A landscape with many valleys, sampled at points; each row gives a point and its height.
A ball rolls from a point to whichever of its 2 nearest points has the largest drop for the distance, and stops where none of them is lower. Distance is the straight distance between rows; heights are no part of it.
rute height 297: [ 36   5  -4   5  12   3 -21 -38 -14 -18 -41 -14 -22 -36 -13 -13 -36  11
 -13   4  -9 -19]
Nera height 382: [-27  27 -26 -25   8  24  45  -3  -1  -9  31 -11  16   5   1  17  31   4
  -5 -10 -24 -14]
feno height 615: [  5  -6 -15  33  37  35  13   7 -40   4  39  15  46  20  27   8   0  11
 -19  28  -1  34]
mun height 794: [ 31  30   4 -18 -17 -15 -15 -10 -10 -27  29   0  22  28  -2  29  10  11
   5   1 -45 -20]
Pofu height 669: [ 17 -19  -7  28   8  16 -26  33  18  -2   9 -13 -10  -5  39  12 -23 -21
 -24  17   9  22]
bokev height 547: [  2  40   5  11  -6  16  48 -27 -40  16  32   2   2  -3 -19  19 -15  18
 -23  26 -12  -5]
bos height 542: [ 19  -5   3 -12 -37 -21  10  -1  25   6  23  28 -28  10   8 -32  41  -6
 -25  15   0  -3]
dinal height 575: [-18  -1  10 -22   7 -15 -23  13  18  15 -14 -11 -13  10  37 -28  45  -2
  25 -14   9  25]
kag height 730: [-15   3   7  -5  10 -13 -40  30  18  42 -15  -6   1 -43   7  13  -2 -18
  27 -30  52  47]
Gudo height 247: [ -2   3 -22   3  -1  33  19   2  13 -20  -7  -5   1  13  -8  10  -4 -39
 -29  33  37 -30]
kan height 612: [ 61 -15   1  18   0  12 -43  -6  25  -7  -6  29 -16 -16   1   1   2 -10
  -9  20   0 -16]
luvif height 287: [ -2  22  -9  13  15   9 -20  -8  -5  -3 -14 -22   1  17 -21  10  -4 -26
   1 -17 -35 -27]
Gena height 783: [ 30  21   1  -3 -30  14 -21 -27  -6  -6  25  15  29  25 -19  24 -23  20
  17   9 -35 -44]
tuk height 229: [ 11  23  22  -4  28 -12 -27  -8 -39  -5 -23 -32   8   0 -34  -3 -19 -20
  -3  -8 -14 -12]
laf height 463: [-17 -13  15  20  36  35   0  26   0  20 -21 -11   6  18  33 -15  24  24
   6   6  -6  11]
dun height 523: [-31 -27  38  30  40   9  11  51  -8   6   7  17  -3 -19  14 -12 -23  14
 -16   5  23  24]
Lutev height 331: [ -3  24 -27  -6  12  -8 -34  13  16 -38 -11 -26   6  17  10   5   7 -27
  -7 -15 -47  -8]
vubin height 867: [-13   2  31   5   3 -40 -22  28 -17  13  -9  19  23   3 -48   4  -1 -12
   6 -26 -22  10]
pak height 504: [-40 -29  35  21  30  10  -5  24  15   6 -17   6 -29 -41  15 -22 -34  19
  -8  11  48  16]
Gen height 803: [ 59  29  21 -32  -4 -10 -23   0 -11  -8  12  -3  10   3  -7  21  21   1
  11   0 -12 -10]
Bes height 327: [  6  16   6  31  12  -1  24   6  -7  16 -21  43  21   7 -46   8   5  -5
 -14  16  22   0]
Ved height 302: [ -8   8   1 -20 -17  -9   2 -11 -11  37  -3  19 -13 -24  -3 -21  -8 -38
 -19 -21  49  16]
lev height 404: [ -2  40 -34   3 -15  -5  19 -24  -5 -21  -3   8  20  16  17   8  -3  10
 -20  18 -25  14]
Fusam height 823: [ -7   1  13 -30  28 -16 -10  -5   5 -33  16  18 -22 -24   3 -20  15 -15
 -25  -4 -15  -4]
savi height 464: [ 28   1 -18  25   5   5  38   9   2  33  24  52  29   0   8  11  19  31
  -6   2   6  35]
zipaz height 675: [-36  21   4  -8 -14 -27  18  -5   3  -9 -31 -13   1  14  31 -21  14   9
   1  28  20  49]
govi height 771: [ 20 -13  -6  15  -6  24  -2 -18 -14   0  24  18  20  12  10  21 -32  37
  27  20 -36 -10]
Geme height 282: [ -1  15  32 -30 -14 -11  26  20   7  -4  36   4 -13 -19 -42  26  24   5
   7   2 -17 -27]
gir height 537: [-21  15 -19  22  23  25  20   3  -5  21  -3  -5  14 -11  55  22 -24  16
  14   1  13  48]
Rado height 577: [  7 -19  10  10  37   8  39   6 -14 -25  23  23  -2  -3 -17  -6  14   9
 -16   6 -11 -13]
nake height 604: [ -5 -21 -13   6 -27  19  17  12  -2  21  34  56  42  23 -19  10 -19   4
  -4  -1   2 -20]
vako height 454: [-11   0 -29  20 -13  -5  16  -4  -3  17  15 -16 -12  32  42  -8   6   7
   5 -17 -35  22]
lasig height 606: [-55  -4   7  -3   8   2 -55  -7  38 -25 -28 -30 -34 -14  45 -21  -6  -3
  16  10  -5   8]
pufi height 389: [  7  45  -1  14 -22  -4  -3  11  17   6 -25  27  26   4 -45  18  14  -5
 -22  26 -13   3]
faba height 525: [ -6 -23  30 -14 -31 -30 -41  16  14 -20  15  21   4  -9  13   0  -8   4
  14  22 -25   3]
diruf height 406: [-11 -38   3  -8  22  15  -9   4  22  -2 -10  -1 -18 -22  16   3 -20  21
  45 -24  -4 -17]
zelan height 381: [ 34  -7 -28   5 -22  -1  39  -6 -10  -4 -11 -15  -6  10 -22   6 -25  12
  -7  -9  23 -34]
zibam height 257: [ 27   8  14 -53 -28 -34 -25   4   2  16  -4   3   8 -18 -43  -1  12  20
  20 -54  -7 -34]
ret height 663: [-54   4  -4   6  -6 -12  25  -6  -1  -7   3  21  22  18  45 -10 -11  19
  -2  14   6  40]
Bego height 596: [-43 -15   8 -10 -22 -12 -59  -3  41  -9 -47 -57 -27   8  19 -25   8  -9
  27  -1  -4   9]
lapar height 564: [-47   9 -24  -3 -18  27  10 -37  -2  -1  -4 -12  -3   9  12  -9 -31  -3
   6   3 -22 -19]
zef height 654: [ 53  -4 -20  19  14  33  24  -3 -30   0  40   0  13  20   3 -11  31  29
 -55   9 -28 -17]
larad height 379: [ -6  31 -20 -25  -1  -5 -23 -31  14 -11 -15   0  12 -12 -24  27 -23 -47
   5 -19  17 -11]
baki height 291: [ 68  15  -8  -4  -7  31  -8  -3 -24  22  20  17  14  13 -15   5   0 -28
 -16  -8  29 -11]
Kiz height 605: [ -1  -4 -23  29   0  63  34 -19  -1   3  26  13  42  27 -26  23  12  18
 -27  28 -15 -40]
bom height 238: [ 48  18  -6  11 -11 -26 -40 -41 -17 -14 -25 -14 -10 -19 -35 -18 -40   5
 -32 -27 -14 -25]
ditez height 441: [ 25  53   1 -10 -39 -16 -12  -4  15 -15 -20  13  30  41 -51   7  23 -12
 -27   6   1 -36]
Luda height 443: [-25  -9  -3  -2  43  -2  21 -14  -8   4 -17  19  25  11  33  -4  10   3
  32 -14  54  32]
seti height 359: [-16 -18 -26 -29 -61  -5  -9 -19  11   9  -4 -39 -26  18  24 -23 -17 -26
  12 -15  18 -10]
vid height 506: [ 17  30 -33  24   6   0  24   3  -5  27 -14  14  14 -14  18  11  -6  30
  -7 -13  -1  45]
puvo height 416: [-36 -28  -6  16 -13 -26  -6   0   1  -6  -5 -41 -48   7  41 -30 -20 -15
  -2  -3  15  24]
mesu height 648: [-64  -3 -11 -15  14 -17  27   7  18 -26 -22  17  20  13  30 -38  14  26
  -1 -12  -3  16]
ratal height 501: [  2  17 -17  23  11 -34  15 -16   3 -32 -22   7  -9  -9 -27   4 -23 -35
 -28   9  30   0]
tofi height 310: [  1 -12   6 -17 -17   6   8  11  10 -39  -8 -20   2  25  15  -2  -2 -16
  -3  48  22 -14]
puti height 851: [ 18  -2  27  16 -22 -33 -57   8  18  12 -15 -10 -21 -45 -69  13   1 -18
 -12 -22 -15 -20]
koz height 154: [ 49  29  10   2  -3 -10 -17  -4 -44  -3  -3 -11   9  -2 -30  -7 -27  -3
 -30 -16  -8 -12]
piman height 301: [ 16  53  -8 -12  -8   8 -26 -23 -14  24  10   4  15  -7 -45  32 -22 -29
   7 -28   2 -10]
murig height 567: [ 36 -17 -17 -26   0 -13 -13   5  -4 -19  -4   3   8 -14  21  -5 -22  -9
  -9  -9  32   3]
biv height 349: [-40  -2  -2 -31   9  24  11  -9  -1 -36   2 -32   5  26  25   7  -6 -29
  24  26  12  -7]
Rugo height 859: [-15   1  22   9  13 -24 -58   9   1  11 -16  18   2 -40 -57 -11  -9 -15
 -16 -26 -23   1]
Reko height 383: [-15  27  14 -15  26   2  10  -7  13  -6 -17 -12 -25 -11 -19  17  35 -11
  13  11  -6 -22]
zeg height 843: [ 12  -7  12  21 -16  -6 -21  35  18  20  -6  -8 -45 -53 -52   4 -11 -14
 -24 -10  -4 -13]
vifor height 425: [ -7  19  -1 -17  -5 -32  26   6  13 -25 -23 -25 -10  -8 -30  24  17  -4
  11   6  13  -5]
mav height 460: [  2  -2 -16 -19 -39  -6  33 -23   5 -30   5 -13   2  50  14 -29  19  31
   1  29 -29 -25]
Bav height 570: [-19  16 -11  27  -4  27  48 -32 -45  20  16  -9  14  26  24   9   7  24
 -18  25 -10  21]
Sep height 811: [ 15  22  36 -40   3 -28 -31 -24 -15  -9 -12  -3  -4  -7  -1 -10  29   6
  26   7 -19  -1]
Mekem height 637: [ 22 -17   2  20   9  11  40   9 -45 -18  33  12  45  39   7   1   8  18
 -30  38   5   2]
ziru height 681: [-22 -10  -6  34  16   9 -27  48   2   9   4  -9   3  23  54 -14   2 -21
 -25   3   4  34]
bemar height 290: [ -9  29 -11  17  27  39  31  22   5   7  17  22  22 -24 -11  34   5  17
 -10  16 -10  14]
favef height 192: [-41  30  -1  15  28  44  -1   8  -7   7  -6  25   4 -39 -16  14 -34   0
  -5   3 -11  10]
let height 438: [-14 -34 -11  15  27  41   2   7   1   5  -3 -28 -29  -8  21   2 -30  -1
   8 -12  -8 -21]
Rof height 574: [ -3 -11  12   6  -7  44  21 -15  -8   2  47  28  31  27 -24  30   6   5
   9  32  -7 -31]
Domu height 476: [ 23  19  49   7 -20 -32  -1  23  -5   0  -6   7 -16 -31 -33  10   2  13
 -10  39  -2  10]
zupa height 418: [-17 -10 -14  35   4   4  55  21  22  15  20  26   1 -10  21  14  11  48
   7   4  -4  26]
nenam height 585: [-21 -10   8 -34 -25  -8 -15  -3  15  14 -48 -50 -13  13  25 -33  25  14
  35   2   3   6]
mani height 413: [-13  -7  18 -15  11  -8  11  34 -30  22   6  -5  18  14   9   7   8   2
  21 -19   6  23]
Guta height 350: [ -3 -10   8 -29  34 -10   1   6  -3  14  13  15 -12 -18   9 -10  16 -42
  -4 -32  51  16]
Vaf height 558: [-19 -22  14 -14  37 -10  47  19 -26 -16  36  22   3  12  11 -15  28  -9
 -14  -1  18   4]
zubes height 655: [ 22 -23  -6  25  21   8  -3  23  21 -29   4  -3 -12 -18  10  35 -15 -12
   2  23  16   2]
mes height 500: [  6  10  30  -3   0  -1 -16  41  -1   4   6 -11  -6  -1   4   2  27   7
  -5  23 -38   2]
ser height 535: [ 10 -21  13 -12   8 -13  19  14 -16 -10 -32 -36   5  40 -20 -26  13  -7
  -3  -6  14 -31]
fom height 647: [ 37   3   7  -7  -8  36   6 -38  -5  15   5  -5  -6  10  20   3  24  15
  16  30 -13 -18]
zif height 450: [ 48 -12  35  31  -3 -16   2  28 -12  15 -17  -3 -17 -17 -45   6  -5   6
  -8  20  17   3]
Gapu height 472: [ -1  -3 -19   4 -13  28  13   2 -15  35  39 -11   5  27  37  -1  23 -17
 -11  -1  -5  12]
rop height 536: [-34  -1   9  37   9  -2 -29   2   5  25 -15   8 -27 -30   3 -24 -30   8
 -17  -9 -33  25]
vap height 362: [-22  20 -32  -2  13  14 -22   5  15 -23  -9   7  23   5  28  -2  -6  -4
 -15   7 -40   3]
gusok height 479: [-61 -16 -22  22  30  52  20  -3  -1  30  39  18  22  16  22   8  17  10
  -4  -9 -13   3]
zufe height 521: [-22  13   3  28 -24   0   0   4  13  35  -3  25 -17 -16   0   1 -20   7
  -7   3 -33  10]
fuge height 478: [ 24  -9   2  15 -10 -17  36   8 -15  12  10   7   2 -14   4  19 -34   9
  15   7  33  21]
Tof height 635: [ 24 -29 -18  16  17  33  14  23   2   1  18  56  39   7 -30  11 -13   1
   6  -3  29  -7]
lifu height 758: [  5  -3  -6  -6  -6  -7 -24 -18  -7  -2  22   4   9   3  15  28 -29   0
  45 -16 -31  -1]
gem height 608: [-18  20 -14   8 -28  -6 -10  -9  22  11 -29 -15  -6  35  -1 -10  25 -44
   4   6  14  11]
pedi height 391: [-15 -28 -16   5 -36 -23 -18 -11  21  -5 -14 -29 -49 -13  10 -19 -23 -35
 -16   2  22   3]
radi height 529: [ -1  -4  -5 -20 -11   0  42  -7   0  12  16   9  -4  30  11 -28  61  10
 -14   2  -4 -12]
Mub height 509: [  8   8 -27  18  20  47  29 -37 -20  -2  13 -20   1  13 -11  30 -21  -8
   5  -3  -4 -30]
Buso height 658: [ 32 -30  -1  20  21  18   0  21   7  16   3  65  12 -15 -11  -9  -4  -7
   0   1  53  19]
bunuk height 816: [-26  23  37 -51  15 -23 -11  -3  -9 -21  10   9   0  -8   8  -7  31  -4
  14   7  -3  22]
Reb height 743: [ 12 -31   3   9   7 -16 -66  -4  19 -22   9 -10 -21 -65  -4  19 -42 -12
   7  -5   5  16]
meba height 835: [-13 -12  13  11  10   0  14  33  26   6   2 -22 -55 -43 -11   2  10 -15
 -22 -17  -3  -2]
guto height 617: [-82   9   9 -16   8 -12 -33  20  43 -41  -3 -28 -19   6  54 -30   9   0
  14  14   9  35]
nupe height 436: [ -9  15 -36   9 -25   5  40 -34  20 -23   9  12   6  26  20 -11  26  10
 -33  36 -12  -2]
padun height 534: [-14  -7  -3  33   9 -46  21  13  10  -9 -13   5 -32 -25 -21 -10 -25 -13
 -37  -6  12  20]
musek height 546: [ -9   4  24  24 -18  10  17  -8 -30  21  27  14   8  26 -34  35 -23 -14
  23  21  -6 -13]
zaran height 502: [  1   1  20  -3 -13  15   9  15 -14  11  17  19 -15 -36 -20 -10 -27  14
 -21  12 -17  -9]
Kegir height 715: [-15  -1  25   0   5   4 -55  24  25  17 -19  25  13 -39  17   1  -8 -12
  10  10  37  33]
pona height 245: [  9   7   6  42  36  26  39 -16 -31  27  -3  14  12  16 -27  18  18  -9
  -1  13  25   5]
Siga height 421: [ 27 -21  -8  -6 -12 -18   0  14  13   7  -1 -27 -37  -7  11 -15   7  21
   7 -29 -43 -22]
botob height 455: [-25 -32  13  35  22  14 -10 -13  -7  27  -2 -26 -36  13  34  -7 -15   1
  33 -15  -5   7]
mol height 689: [ 35  22   5 -10   0  29 -13  15  -4   5 -11   5  31 -23 -26  23 -27   0
   3  17   7   3]
lut height 481: [-15 -26  35  31  21   8  -5  -9  -3  12 -24  10 -25 -11   0 -18 -21  -3
   5  25  23   2]
bodu height 477: [ 14  41   7 -30 -38 -26   2 -10  -7 -11   3  -9  19  59 -42   6  29 -13
  -9 -30  -3 -35]
Kitug height 175: [ 21  15  -3 -24  -6 -36 -17  -8   3   7 -28   1  -1 -46 -37  -3   4  14
   6 -51 -10  -3]
vikun height 755: [-33 -16  18 -24 -23 -31 -45   4  19 -12 -17 -44 -32 -44  36 -34   3  -5
  -7  -1  36  32]
gel height 522: [ 15 -16  17 -16 -38 -15 -20  17  -2 -20  17  23   9 -19 -16  -6 -40  20
 -11  21 -14 -20]
Gegol height 633: [-53  -6  -3 -19  26  -5  -7  29  23 -37  -7  -2  22   8  50 -15  14  19
  19   3 -10  19]
samub height 798: [-26 -29  -7  -7  26 -49 -15  -2  35 -23 -35  12 -12 -26   5 -20  12  26
  27 -29 -16  -1]
boza height 347: [ 90  -4   3  13   7  21  -6  14 -23  16  27  23   0  -6 -40  17  -7   2
   1  -6  25  -8]
zon height 765: [-40 -38  16 -27 -31 -58 -53   1   0  -8   5 -50 -15 -48   9 -21  -3 -20
  10 -37  23  41]
nugo height 469: [-32 -14  13 -16  15  10  26  13 -17   7  27  15  24  39 -28   8  33 -26
   8 -18  -2 -28]
veni height 394: [  3 -25   1  -9  34 -15  -6  31 -16   4  11  -1 -10  -1  -6 -16   3 -32
  -9 -54  12  -1]
ditek height 685: [-13  22   8 -29 -13   2 -13 -19  -6  -9 -28  -4  17  -2  30  -3  -4  -2
  21  36  21  23]
bifi height 409: [ 52 -14  21  24   3  11 -27  31 -20  12  10 -11 -12 -26 -49  22 -32 -18
   7  -5  15   4]
Gezod height 427: [-39   3 -16 -23  30  43  18  -7   6   6  20  14  24  12  -4  17  27 -16
  12 -13 -11 -23]
somep height 437: [-35 -20  -6  40  16  -5  11  -4  -1  21  -2 -23 -35  35  51 -29   7   5
   8 -15  -4  28]
mado height 363: [-42  16   7  14  14  40  44  14  18  27  -1  40  17 -22   5   9  22  35
   2  18   1  18]
Zezub height 555: [-26  -1  -5  53  34 -19  21   9  -3  12 -13  14 -24 -20  10 -20 -14   4
 -30 -16  -4  31]
nonu height 319: [  3  -5  -5 -39 -68 -28   0 -12   9  14  -6 -18 -14  -9 -19  -6 -23  -8
   0 -13  20 -18]
zupu height 503: [ -2  16  -8 -29 -21   4  27 -22 -23   5  29 -12  23  56 -20   6  40 -14
  13 -20   3 -30]
Mukud height 776: [-15 -42  10 -13 -23 -63 -31 -11  10 -12  -4 -16 -17 -41  -8  -4 -23  -5
  13 -32  19  26]
vebim height 632: [ 26 -39   2  29  14  -8 -41   3  30 -13 -23  19  -2  -8  13  18 -19   0
  23  16  10  -1]
vibop height 621: [  7  25 -11 -11 -40   8   2 -17   8   8   1 -34  -2  43  37  -4  40 -18
   7  35   9  19]
Mened height 566: [-47   2 -18  16  -6   6   2  10  20   7  -5   3  -4 -15  26  28 -37 -11
  11  -8  22  36]
Numod height 700: [-38  -5   6  -9   1   8 -38   1  25  -3 -34  17  31  -1  26   3 -19  -1
  29  24  35  30]
Doder height 673: [-11 -46  -4  11   8   7  15   4  35 -10  31  31  -2  43  40  -3  52   9
  18  13   1  -5]
fimep height 377: [ 46  35   3  -3 -17 -12 -17 -35   1  -3  11  33   7  -8 -51  17 -24   3
  -2 -20  12 -28]
guzal height 480: [ 13  -2 -11 -21  -6   6   8 -27  10 -25  -3 -21  13  66  22 -13  51  13
  34  17 -32 -18]
dig height 526: [ 15  18  -3 -20  32 -12   4  37   6 -31 -35  -7  43  11   2   4  36   8
  15   2  -9   7]
vefeg height 744: [-23  -2   0  -4 -12 -37 -33  25  21  19 -29 -54 -19 -38  16   6   7 -14
  15 -22  31  49]
dib height 591: [-26  17 -23  29 -28  -3  -5   9  23  18 -41  -9   0  10  19  17  -8 -25
   5  16  25  37]
mufet height 634: [ 46  23 -31  -5 -40  16  -2 -23   6  -4   2 -34  -4  34  21  14   8   6
   0  27 -15 -11]
saken height 510: [-41  -9 -14   2  11  18  48  16  -1  28  28  12  14  20  18 -17  54  25
 -11 -14  -4  17]
Sus height 592: [ 58   1 -13 -22   4 -11 -25 -26  17 -26   8   5 -25 -21   8   4   0 -26
  -9  -2  10 -22]
suk height 360: [  7 -20  -8 -25  11  -2   4   0  13   0   3  30   4  -8  -8  -6   7  10
  19 -29 -11 -29]
Vigim height 660: [  6 -19   3   7  15  28  16 -26  25  21  23  15 -21  16  29   8  52  10
  23  17   4  -4]
Dof height 636: [ 19 -12 -28  22  12  46  35  13  -2  -4  40 -12  20  26   2  22  36  29
 -39  28 -33 -26]
fes height 268: [-21  12 -11  32  33  67  -9  -5 -14  11 -10  27  27 -11   9  -6 -32  16
 -16  21 -16  12]
votol height 324: [ -7   6 -10  -5 -30   7  50  -8  -3  -3   1  -6  -5  24 -32   5 -20 -20
 -10   7  31 -41]
gapi height 512: [ -8  -1  12  -7 -12 -29 -26  28  18 -19  19  -9 -15   3  35  -7  17  -1
  -9  20 -34  29]
Gubit height 400: [ 46  -8   2   0  22   5   7   6 -16  17   3 -15 -19  16  15 -20  38  22
  -6 -25 -36  -9]
Mari height 874: [ 14   1  33  -1 -10 -42   5   6 -23   3   8  23   8  21 -36  -5  12  -3
   2  -8  -4 -10]
zopa height 451: [ 29  41 -27   7  -6 -33  -2 -16   1 -30  -9   3  21   2 -29  31 -24 -34
 -17  -7  16   6]
Kurok height 226: [ 54   8  -1  17  -2  11   5  -5 -53  24  -8 -11  17  29 -20 -24 -18  -5
 -35 -10  16 -10]
mesut height 444: [ 63 -12 -11  18   1 -15 -13  -4  12  -8 -18  15  -8 -24 -51   9 -21   5
   5 -24  15 -23]
Piz height 545: [ 21 -20  11 -10 -16 -25 -31   5   4   6 -24   2  -4 -16   1 -20   7  -5
  -4   1  20   9]
geb height 346: [-10   3  -9 -36 -32 -28   9 -34 -13  18   6   7  -7  31   5 -30  21  -5
  19 -35   8  -2]
vip height 342: [  5  20  15 -30  20  20  -1 -38  -2 -14 -29 -16 -18 -37   0  -4  -6   5
   8  14  -4 -13]
nav height 485: [ -2  14   8  16   3  37  -6  21  15  18   5   0  -5  -1  40   0  29  22
 -16  27 -44  22]
vegi height 445: [ 25 -17 -12   3 -18 -23 -24 -21  10  -5 -46 -46 -20  13   7 -19 -11  19
  22 -16 -21 -18]
mibes height 473: [ -7 -11 -25  13  37  70  31 -11  -5  -1  -1 -21   0  -2   8  12 -10  18
   3  16   0 -25]
guvi height 556: [-10  -3   0 -23 -10 -30  -2  11  14  -3 -38 -15   6  48 -28 -26  47 -20
  17 -28   2 -19]
benal height 726: [ 17   6  -3   1 -11  -3 -38  -1   6   0  19  -1  -6 -60 -18  44 -49 -15
  11  -9  -1  18]
lebaz height 483: [ -6  -6   6  18  30   0  -5 -31  -2  -6 -22  33   4   1  14 -14  -2 -11
   0  20  33  19]
zas height 708: [ 15  24   6 -31 -22   6 -32   9  18  -2   8  -2   6 -48   0  36 -18 -18
   2  18  12  14]
vab height 541: [-29 -40  31   2  13  11  22  32 -13  -3  32  18   3  16  26 -13  -7   9
 -10  19  11  11]
rap height 401: [ 30  33  21 -25  -8 -30  21   2 -10 -48 -10 -19  17  12 -41  25  -2  10
   0   7   5 -29]
nev height 440: [ 30 -32 -12  18  36 -13 -16  10  -6   3  -8  14 -20 -37 -25  -9 -21 -17
 -10 -38  25   1]
vuzu height 667: [ 42   8 -19   5   2  21  -3  32 -13 -12   3  27  39  -7 -42  17 -50   3
  -8  -9  13  -3]
Nomef height 313: [ 11   1  -3 -42 -31 -25 -14 -19  15  14   8  22   4   9 -13 -21  26   4
  18 -36 -18 -28]
musum height 581: [-48   8   1 -24 -25  34   1 -12   6  14  17  17   5  -9  -8   7 -31  -4
  11  -1 -30 -24]
riv height 344: [ 36  15  27 -16  10 -21  15   3  -6 -39  14   2  -8 -30 -41  20 -12  22
   9   8 -10 -29]
malu height 829: [-30 -13  18  -9  25  -3  12   8  18  -3   8 -10 -50 -14   7 -33  31 -10
 -19 -17 -11 -14]
pameg height 372: [ 38 -18  -3  15  42  35  -2  12 -17  34   9  -4 -25 -14  18  -7  11   7
   5 -26  -5   5]
pom height 393: [-42 -14  -9   2  30  24  33   2  -1 -15   7  -9  21  33  48  14   7  -6
  22  13  32  11]
zipo height 435: [ 13 -13  -9 -21 -24 -11  44  -1  -3  12 -28 -11  -2 -29  -6   5 -25  27
  19 -17  32  -3]
Bazov height 515: [ 21  15  26  11 -27 -17  26 -11 -37  15  31  -4 -15  -5 -28  31 -38   3
   0   6  -1  -2]
pel height 653: [ 19 -29   2  31 -17 -11  35  -1 -23 -20  12  20  17  33  -3 -11 -26  23
 -26  27 -17 -19]
milu height 745: [-14  -5  -5   3 -27 -27 -21 -17   5  -6  18   6 -11 -20 -24  19 -44 -14
  13 -21 -14 -12]
fosup height 786: [-17 -34  11   0  -8 -71 -44 -20  16 -25 -17  -8 -16 -44 -22 -23  -3  18
   6 -33 -21   3]
Pem height 474: [ 27   6  -3 -19 -28 -39 -22 -21 -17 -15 -37 -49   4  18 -18  -2 -18   6
  26 -28  -3 -27]
Vas height 505: [ -1 -13   8 -28 -10  21 -27   2  10  -5  31  28   5   4  43 -11  -1  18
   2  17 -32  -3]
fuv height 593: [-31  -6 -14  44  33  32  37 -37 -22  -4  44  28  17  21  26   7  16  13
 -25  36  -7  23]
nul height 498: [  4  14  -6 -20  18  -9  13 -10   4 -35 -27 -22  18  30  -3   2  41  22
  28  10 -34 -21]
mul height 670: [ 57  31 -39   6   0   9  10 -21 -15 -25  12   0  14  27  -2 -13  15  -3
 -58  -1 -11 -25]
Sufus height 337: [ -2  33   6 -24 -16  21  51   1   4   0  36  -2   8   7 -20  31  37  17
  -2  16 -21 -35]
fem height 560: [  2 -15  25   1  10 -34 -40   9  14  20 -54 -13 -11 -10   0 -19  31   5
  15 -11  19  24]
Baz height 380: [-20  -9   9 -37   2 -23   5 -13 -32  14 -15 -21   3   7  12 -21  -4   1
  38 -34  22  20]
Banif height 439: [-15  -4  13  -7   7  22   8  33 -30  20 -14 -32  22  50   8  -3  26   7
  24   1  -6   7]
zab height 543: [-22   0 -30  12  11  30  37 -43  -9   4  28   6 -21  -8  28   7 -29  -9
  -1   1   0  -5]
tado height 488: [-22 -16  -3 -22 -25  49  -1  -7   3  17  37   7   8  17  56 -13  25  13
  -4  29 -12  -1]
Lokot height 264: [ 13  32  -8 -33 -46 -27  -2 -17   9   7 -15 -33 -16 -29 -33  -3 -14   7
 -11 -21 -16 -29]
Sor height 507: [ -2 -28  19 -23 -11 -34  -5   4 -13 -11 -30 -59 -15  -6 -27  -9  -7 -10
  20 -20  19 -21]
biva height 620: [-33 -13 -16  16 -10 -25 -33 -15  36 -30 -19   5 -18 -17  43 -15 -35   9
  -2  15 -13  18]
supa height 323: [ 41  16  -2  32  52  20  30  -6 -28  37   1  14 -14 -14 -14   6  19   7
 -10 -16  11  22]
sano height 320: [-14   6 -21  12  16  37 -11  22 -14   7   8  15  23   6   6 -17 -27 -11
 -40  -2 -23   6]

Where does a ball stop that starts at each point below?
milu: Bazov
Mukud: Piz
ser: pona
ret: Piz
Rugo: Bazov
mufet: favef
